Each row is a point on a landscape with many valleys, with its height.
From any point a ball rolls to the lowest of the 2 points nearest to it. It stops when none of these is lower. Distance is the straight distance between rows; heights are no part of it.
Q_797: [ -1 -16   7   8   6  -7 -15  -5  -3  10   1   2  -5 -13   4  -6   5  17
   5  -8]  height 499
Q_221: [ -3  15   0  -9  -2  -4  17  -3   6  10   9 -15 -12 -10  -2 -17  -1   1
  -3   0]  height 285
Q_83: [  9 -22  -8  17  11   2 -21  -4 -15  30 -21   3 -17 -14  -3  -1   3 -23
 -15 -21]  height 349
Q_124: [  3   0  -7   1   4  -2  25  14  13 -14   2  -6   5  33   6   7 -16  11
  13   7]  height 245
Q_464: [ 20  -2  31  34 -10 -19 -36  31  -2   2 -30   3   6 -20  10  21  -1   5
  -8 -21]  height 704
Q_393: [ -3  -1  -5  -5 -11 -24   1  -3   1  -7  14 -11  -2  -3   3   3  -3  14
  11  16]  height 294
Q_768: [  6 -10 -21 -12  -7  -1   6 -14 -14 -12  14  -7 -15  -8   0  16  -3 -32
  -8   9]  height 132
Q_904: [  9 -20 -26 -14   7  18  -7 -23 -13 -12  16  18  -9 -16  -8  -3  -6 -33
 -14   2]  height 360
Q_386: [ 12 -12   0  12  12   0  -9  21   5  -4 -18   0   2   7   0  24  -1  -6
 -17 -11]  height 498
Q_846: [  6 -11  -3  24   3 -19 -34   6 -23  12  -3   7 -33 -28   1   2   7 -19
 -24   4]  height 321
Q_803: [  1  10 -21 -17   9  29  33  -7  15 -18  20  18  11  27  -9 -21 -17  -5
   8  10]  height 587
Q_864: [-23  27   5 -13 -22 -19  19 -11   4   3  15 -26  -1   1   1  -3   1  -2
  13  21]  height 431
Q_482: [-23  13  12  -5 -16 -32   8  -6   8   0   9 -17  -8  -8   6  -1   0  16
  19  15]  height 369
Q_59: [ 25 -10   9  30  10  -1 -11  20   6  20 -27  -4  10   7  -2  -5 -10   5
  -1 -37]  height 35
Q_508: [ -5   5  -6  -2 -11 -26   0  13   9 -15   2  -5   5   5   1  12   4  19
  -4  24]  height 207
Q_518: [-11  35   1  -2   5  13  30  12  24 -12   3   6  11  34  -2 -17  -5  21
  -4  23]  height 122
Q_841: [ -2  16  -1  -1  15  16  17  17  27 -19  -4  22  18  29  -7  -4  -2  22
  -8  17]  height 236
Q_558: [ 16 -19 -15   7  15  16  -5 -10  -8  26 -17   0  -2  -5 -11 -13  -5 -23
 -12 -31]  height 286
Q_947: [ -3   3  14   9  -9 -20 -14  18  12 -12  -7   1   9   4   5  11   2  33
   2  12]  height 73
Q_401: [-10   9   4  -3  -2   6  24  11  16 -17   1   3   8  42   7   2  -7  30
  28  12]  height 142
Q_938: [-10  10 -10 -26 -12  11  26 -17  -2 -12  18  -6  -1   8   1   1  -1 -10
  10  12]  height 263
Q_532: [-27  22   5 -22  -6   3  22 -13   5  -3  11   0  12   8  -3  -2  15  11
   5  25]  height 240
Q_939: [-21  34   5 -10 -16  -9  35  -6   4   7  14 -25   5  23   4 -12  -7   2
  18  16]  height 478
Q_199: [  3 -24 -13  12   0  -8 -25 -11 -30   9   7   9 -34 -21   2   7   2 -29
 -19   5]  height 261
Q_663: [-23  19   1 -10  -3  11  38  -3  16 -12   7   7  11  42   6 -16  -1  29
  32  20]  height 19
Q_551: [ -8   3  17   5  -7  -7  -3  18  21 -14  -5  12  12  15   8   0   2  46
  19   6]  height 193
Q_157: [  1 -14   4  -2   6   3  -2   7  11 -13   2  15   6  10   7   1   0  33
  14   2]  height 270
Q_180: [ 12   2 -27 -21   1  29  21 -20  -2 -13  19   6   8   0 -13 -13 -17 -36
  -2  -4]  height 417
Q_995: [  6 -15   7  16  10  -6 -14   9  -7  17 -24  -6  -1  -4   0  16  -1  -8
 -13 -19]  height 457
Q_332: [  2 -13 -20 -12  -6  10 -18 -22 -30  -6  21  13 -24 -26  -1  -2   4 -39
 -16   9]  height 326
Q_19: [ -5  -1  24  22  -5 -30 -17   3   2  18 -10 -16   7 -12   3  -4   1  17
   8 -14]  height 637
Q_821: [  3 -15   0   1  23  11  -5  14  12 -15 -16  16  -3   6   0  19  -4   2
 -12  -4]  height 525
Q_382: [-15  -9  20  18  -3 -24 -23  -5  -5  32 -11 -13 -13 -22   4  -3   5   2
   9 -14]  height 671
Q_255: [ -7   1  18   6   6  -4   1  16  10   0 -18  -7  10  17   7  23  -3  12
   4 -12]  height 344
Q_943: [  4   0   5  18   0 -29 -26  10  -7  12  -9 -11 -18 -27  -3   8  12  -8
 -22   5]  height 387
Q_616: [  4   7  35  18   1  -4  -7  32  11  -1 -26  -5  21  15   9  21  -4  16
   5 -22]  height 320
Q_936: [  3  16  -5  -2   2  -1  16   1  15   0  10  -6   8   2  -7 -18  -3  14
  -2  12]  height 189
Q_130: [  7  10   7   3   9   6   5  31  29 -32 -11  25  14  20   1   8  -6  28
  -5  14]  height 220
Q_517: [ 14   3  24  21   3  -8 -27  27   5   1 -25   1  12 -12   2   9   4  13
 -19 -14]  height 686
Q_982: [ 14   0  -3  14   2  -7  -3   7   6   8  -7 -11  16   3  -7  -9  -3  11
  -9  -6]  height 547
Q_182: [-21   3   4 -14  -7   0  23  -7   5  -6   7 -10  11  25   5   8   0  10
  25   8]  height 194
Q_400: [  9  14  18  15   2 -18 -27  27  14  -7 -11   1   4 -21  -1   3  11  20
 -25   5]  height 668
Q_134: [-14  -6   4   2   1  -8 -16 -10 -18  13   1  -4 -22 -30   3   0   9 -10
  -9   2]  height 390
Q_742: [ 14 -23  -2  22   5 -13 -27   3 -10  11   2   8 -12 -17   3  -3  -3  10
  -5  -5]  height 507
Q_503: [ -5   0  -2  -8  14   8   2  12  13 -12  -6   4  -6  -2  -3  12   7   6
 -14   4]  height 512
Q_573: [ 17  -7 -15   6   8   7  17  -1   4  10  -4 -11  -2  12  -3   1 -12 -14
   2 -15]  height 306
Q_591: [-19  23  -5 -36 -24   6  21 -17  -2 -17  22  -6  -6 -10   6  -3   9 -12
   8  20]  height 303
Q_431: [ 11   0  -5   8  16   8  16  26  21 -18 -12   5  10  31  -2  11 -19   6
  -4  -2]  height 330
Q_265: [  1  -9  -9   2  10  -4 -20   0 -11   2   0   5 -15 -21  -5   3   8 -10
 -23  10]  height 427
Q_122: [  6 -22   6  24  12  -1 -25   7 -16  32 -35   2 -11  -5  -1  11   6 -18
  -6 -31]  height 404
Q_215: [  5  23   2   7   2  -2   0  25  19 -10  -4   1  23   8  -7  -4   1  26
 -19  15]  height 622
Q_628: [ 18  -1 -17 -22  -8  32  15 -28 -17   1  17   1   5  -8  -9 -17 -15 -42
   6 -26]  height 442
Q_965: [ 10   1   9  25  -1 -23 -15   6  -2  23 -16 -18  18  -1  -4   1   2   4
  -4 -15]  height 595
Q_754: [  2  20  32  12  -3  -3  -9  39  20 -18 -22   7  25  12   5  19  -1  26
  -2  -4]  height 231
Q_555: [  6  -4 -21 -14 -13   5  18 -17  -9  -9  19 -11  -2   2  -1   2 -10 -21
   7   6]  height 208
Q_539: [ -9   7 -10 -19 -22 -14   5 -14  -1 -14  22  -5  -9 -13   3  -6   6   7
   9  26]  height 354
Q_423: [  3   3 -13 -27 -28   8   8 -26 -23  -8  26  -6  -3 -13   3  -3  -2 -31
   6   1]  height 264
Q_477: [ 12  13   1   8   9  -7 -13  22  18 -17  -6   6   9  -9 -11   3  12  18
 -29  17]  height 648
Q_660: [  3 -16  -5  -4  14  12   4  -4   5  -3   3   8   2   4   0  -2  -2  10
   8  -6]  height 319
Q_600: [ 19  -7  -3  20  16   4   6  13   9  11 -15  -8  10  21  -4  -4 -15   2
   7 -24]  height 212
Q_28: [ 23 -22  16  37  -5 -22 -37  18 -13  11 -27   7  -1  -9   9  17  -1  -6
 -11 -23]  height 721
Q_56: [ -4  -1 -11 -20 -23   5  -8 -28 -34  -6  28   5 -19 -24   5   2   5 -33
  -4   8]  height 296
Q_327: [ -2 -15  -3  -6   7  20   9 -29 -14  14  11  -7  12   9  -1 -13   5  -4
  31 -21]  height 392
Q_570: [ -5  35  -5 -12   2  15  33   3  16  -3  14  -1   6  15  -8 -27  -1   8
  -7  18]  height 36
Q_579: [  1 -24  -3   2  17  16  -2 -18 -13  15  -3  -1  -1   6   1  -5  -1  -6
  20 -24]  height 372
Q_988: [  4   6 -14  -4   7  16  31  -4   8  -5  12  -4  17  30  -7 -13 -14   1
  14   2]  height 564
Q_910: [-12  22 -16 -32 -16  13  21 -19   5 -20  21   8  15   7 -10  -7  13  -2
  -4  32]  height 682
Q_823: [ 15  -2 -14   3   9  -2  -5   1   5  -5   3   1  13  -2 -12  -5   0   5
 -19  11]  height 506
Q_647: [  4  10   1  -4  12   2   7   9  14   4  -2  -5 -19 -18   0 -15   1   4
 -11  -1]  height 351
Q_812: [ -6 -13  -5 -16   3  25   4 -26 -23  23   2  -2 -15  -9   1  -7   2 -30
  12 -26]  height 386
Q_921: [  4 -22 -15  -1  -1  -4  -7 -17 -24   2   9   3 -18  -9   4  12  -1 -23
  -4   1]  height 202
Q_726: [  1  -5   7  14  -4 -16 -16  -9 -16  43 -13 -14 -13 -22  -2 -18   6  -9
  -1 -20]  height 701
Q_259: [ -3  -6  -6 -26   2  28  14 -25 -13   1  11   4  -7  -4   5  -5  -1 -22
  14 -13]  height 368
Q_432: [-16   1   4 -11  -5   2  -2 -22 -14  14  13  -8 -16 -23   2  -9   6 -14
   5  -2]  height 358
Q_694: [ 11  -2  15  12  15  12   0  34  23 -15 -19  11  13  16   3  16 -12   9
  -9 -16]  height 385
Q_707: [-11  26  -2  -3 -11   5  35  -8  -2   1  17 -17  12  38   3 -17 -14   5
  30   8]  height 513
Q_298: [-18   7  16  -6   5  -6  -2  11  17 -10  -4   7  -2  -6   2  13  14  18
  -8  13]  height 486
Q_11: [-19   5  13  -2  -1 -14  11   4  12   0  -2 -14   2  18   5  18  -1  15
  16   3]  height 271
Q_594: [  1 -11   7   8   1 -13 -30  20   1 -21  -6  15   2  -7   5  27   6  16
 -15  15]  height 461
Q_960: [  4  -1  -8 -12  -4  27  18 -30 -13   5  20  -8  17  10  -3 -27  -6 -13
  27 -18]  height 409
Q_599: [ 20 -12  -2  18  15   7  -5   3   0  29 -24  -5  -2  -3  -6 -14  -5 -10
  -1 -38]  height 210
Q_914: [ -7 -19   8   7   1  -7 -16 -21 -19  22   4  -6  -6 -14   6  -6   5   4
  20 -15]  height 475
Q_428: [ 12 -23  -1  18   1 -10 -33  10  -7  -7  -5  12  -4 -10   3  13   2  11
 -15   6]  height 484
Q_276: [ -4 -15  25  11   4  -7 -30  21   2 -15 -14  17  -2  -8  11  22   4  20
  -4  -6]  height 440
Q_948: [  2  20 -24 -21   2  18  34   2  21 -31  16  18   8  25 -10 -12 -12  -1
  -1  29]  height 611
Q_86: [ -7  24  21   4   0   2   1  34  28 -21 -14  18  21  16   2  11   7  34
  -7  16]  height 125
Q_267: [  6   2  -5  10   2 -11  -8  -7  -9  28 -10 -18  -3 -17  -7  -7   7 -16
 -17 -10]  height 726
Q_741: [-11 -21   9  20   0  -9 -28 -13 -30  30 -10   0 -21 -14   4   0   6 -12
  10 -16]  height 443
Q_478: [ -8 -19   2   2   1   9 -13 -21 -31  25  -1   1 -26 -19   5  -2   4 -25
   5 -19]  height 410
Q_446: [ 20 -22   9  42  -4 -26 -40  15 -19  22 -24  11 -23 -20   9   5   4 -13
 -12 -20]  height 739
Q_454: [-25  -1  28   3   3 -16 -25  10  10  -7  -9   9  -1 -12   8  17  14  22
   0   8]  height 462
Q_798: [ 19 -10 -19   7   9  -5  -6   2   0   3   2  -1  -6 -13 -12  -4  -4 -15
 -21  -1]  height 467
Q_85: [  4   9 -12  -6  -5  13  33 -11  -5   7  13 -19  12  28   1 -11 -16 -11
  23  -7]  height 541
Q_335: [  9  14  11  17   3  -7  -3  18  17   6  -7  -5  22   7  -4 -11  -1  30
  -3   1]  height 588
Q_895: [  8   0 -24 -28  -7  23   2 -24 -11 -14  24  11   4 -15  -9 -12  -3 -29
 -10   7]  height 389
Q_355: [-25  16   5 -21 -13  10  30 -16   3  -8  15  -4  15  36   5  -5   3  18
  38  17]  height 119
Q_873: [  8 -10  24  11  12   7 -20  26  11 -14 -22  18  10   4   8  23  -4  13
  -4 -18]  height 416
Q_231: [ 16 -11  10  29  -1 -27 -21  10  -7  22 -19  -5 -19 -20   3  -1  -1  -2
  -6 -18]  height 761
Q_772: [-28  17   0 -32 -25   4  20 -24   0  -9  20  -1  16  13   0  -3  11   9
  24  24]  height 186
Q_933: [ 16 -13 -21   2   0  11   5 -20 -21  26 -10  -3 -16 -13  -6  -5  -4 -50
  -6 -25]  height 495
Q_783: [ -5 -18  -4 -11   6  16   0 -19 -11   5  10   6 -11  -4   6  -1   3  -4
  13  -8]  height 350
Q_99: [  5  18 -21 -11   5   6  18  12  22 -32  11  10   5  14 -10  -7  -4   9
 -13  29]  height 638
Q_300: [ 17 -14 -22 -13  -3  22   5 -24 -17   4  10   3 -12 -10  -5  -5 -12 -49
  -2 -16]  height 464
Q_838: [-14   7 -11 -35 -26  -1   6 -23  -9 -23  29   4 -13 -20   5  -4  13  -6
   7  31]  height 335
Q_409: [ -5  15 -18 -18  -8  -1  15   0  10 -21  15   2   6   8  -7  -1   9  12
  -8  35]  height 663
Q_328: [-22  13   2 -26   1   7   8 -11   2  -7   8   1  -4  -7  -3   6  16  -2
  -5  16]  height 288
Q_143: [-25   4  13 -17   2   5   6 -17  -1  12   4  -4  -2  -7   0  -2  10   3
  11   0]  height 325
Q_665: [  2   4   2   6   4 -13 -12  11   1   4  -6  -7  -5 -14  -2   6   8   1
 -20   5]  height 439

Call two points neighbours if one is among the 2 nearest of the other. Go from one point of each pair to the other, from neighbour to neighbour, staying as low as possible. Name the highest point that can't be avoided.
Q_783 and Q_768 => Q_539
Q_663 and Q_86 => Q_255
Q_947 and Q_86 => Q_665
Q_947 and Q_59 => Q_660
Q_86 and Q_570 => Q_841

Where does a ball stop that starts at each point below?
Q_99 => Q_947
Q_298 => Q_663
Q_742 => Q_663
Q_821 => Q_59
Q_300 => Q_768
Q_267 => Q_768
Q_134 => Q_663
